Each scene shows the same named points in several views. A view is turned or mirrored, and shifted as a whole, has a little noise and may leave points out.

Scene 1
View 1
mika: [  4.8   2.5   3.3  14.8 -47.7  -5.5  17.7  18.2]
Zuli: [ -2.0   2.1  16.3  -2.3 -12.2 -36.8   6.4 -16.2]
Komom: [ -2.2   5.4 -12.6 -26.7 -14.8  -2.5   1.7 -25.2]
sokek: [-36.3   8.0   0.3   1.7 -12.6   2.7 -14.9  -0.9]
kol: [-18.5   8.0 -30.2  -6.3 -18.1 -24.6   5.0 -15.8]
Kimin: [-20.8   2.8  27.0  -1.2 -17.8  25.2 -14.5   6.8]
Boso: [ -4.5   2.5  -4.1  14.5 -39.3 -19.9  16.2  13.1]
Popip: [-14.6   4.0  22.0  33.9 -38.5 -22.3  10.0  29.5]
robod: [-13.3   2.1  41.2 -39.9  24.6   2.9 -26.3 -46.0]
sisis: [  1.2   3.5 -26.4 -16.1 -27.2 -12.7  12.2 -15.8]
mutas: [ -2.1   0.9  22.7  10.2 -35.9   4.6   4.9  19.9]
Ruz: [ 13.0  -1.2  43.7  37.4 -53.6  -9.5  22.8  42.7]
View 2
Komom: [ 23.4 -33.0 -42.3  11.9 -25.9   7.7  -0.6  18.2]
Boso: [ 22.8   9.0 -10.5  -2.1  -6.7  -9.5 -34.3   7.8]
Ruz: [ 28.7  61.5 -27.4 -22.3  -1.3 -12.6 -42.3 -21.3]
mutas: [ 19.5  25.2 -30.4  -6.1 -11.6  -1.1 -11.5 -19.0]
Zuli: [ 18.9   6.8 -47.7   4.6  -7.7   4.0 -16.7  41.5]
sisis: [ 27.1 -23.0 -43.8  10.1 -21.7   4.4 -15.4  28.2]
kol: [ 15.2 -29.1 -14.4  13.6 -12.3   1.1 -18.1  32.2]
mika: [ 22.4  -0.1 -10.8  -0.7 -16.0  -5.0 -19.1 -13.9]
sokek: [ -1.4  -5.0 -16.6  17.3  -4.9   7.0  11.6   2.9]
Kimin: [  5.5  10.7 -33.2   8.4  -8.4   7.3  20.2 -20.0]
robod: [  2.8  -5.8 -86.8  23.7 -16.7  26.6  45.3  32.2]
View 3
sokek: [ -5.0 -21.3   6.8  12.0 -20.4  17.9  25.3   7.0]
mutas: [ -9.3 -32.6   0.2   9.4  12.3  16.7 -14.8  -8.2]
Kimin: [-17.1 -15.0  19.0  26.6  -3.6  20.7   1.7  -7.4]
Zuli: [ 18.9 -36.5   3.5  -0.8 -32.1  -1.5 -16.5  24.5]
Ruz: [  1.5 -48.2 -22.0   1.2  47.8  11.7 -40.4   3.3]
Komom: [  2.1 -29.7  12.9  -4.5 -52.1  11.7   1.5 -14.2]
sisis: [ 11.0 -36.5   4.0 -14.0 -50.7   3.9  -4.7  -5.3]
Boso: [  7.7 -43.5 -20.6 -16.7   0.2  10.4  -1.4  -1.5]
robod: [ -2.8  -3.8  52.8  40.5 -65.4   3.9 -12.8  18.1]
mika: [  0.5 -43.4 -15.7 -11.8   7.0  15.3 -10.1 -15.1]
kol: [ 10.4 -39.5  -9.4 -18.1 -45.9  10.1  22.6   1.2]
Popip: [  5.6 -34.6 -16.2  11.8  30.1   8.4  -0.9  30.6]
View 4
robod: [ -0.6  28.8   6.7  40.5 -22.7  48.4 -26.8  50.1]
mika: [ 46.2 -10.1  -6.9  66.5  27.3  32.9  17.3 -32.1]
mutas: [ 31.4   0.9   4.9  52.0  30.8  36.4   4.6 -26.2]
sisis: [ 39.6  -2.3 -22.1  74.1 -12.6  45.2  10.1  15.4]
Zuli: [ 29.8 -17.8  -4.3  58.8  -0.5  26.0   7.5  20.0]
Kimin: [ 20.0  35.4   1.7  46.2  16.8  31.0 -10.1 -16.6]
Popip: [ 39.3 -16.9   6.9  54.9  33.5  -0.4  17.8 -27.6]
Komom: [ 37.2   0.9 -21.9  74.7 -18.6  63.3  -0.1  25.3]
Boso: [ 49.2 -12.0 -12.7  71.4  20.0  17.8  21.9 -22.1]

Which points are out of place in each view (at most two, in the order of its rows)? Write none if all are in place.
view 1 => sisis
view 2 => mika
view 3 => Popip
view 4 => Komom
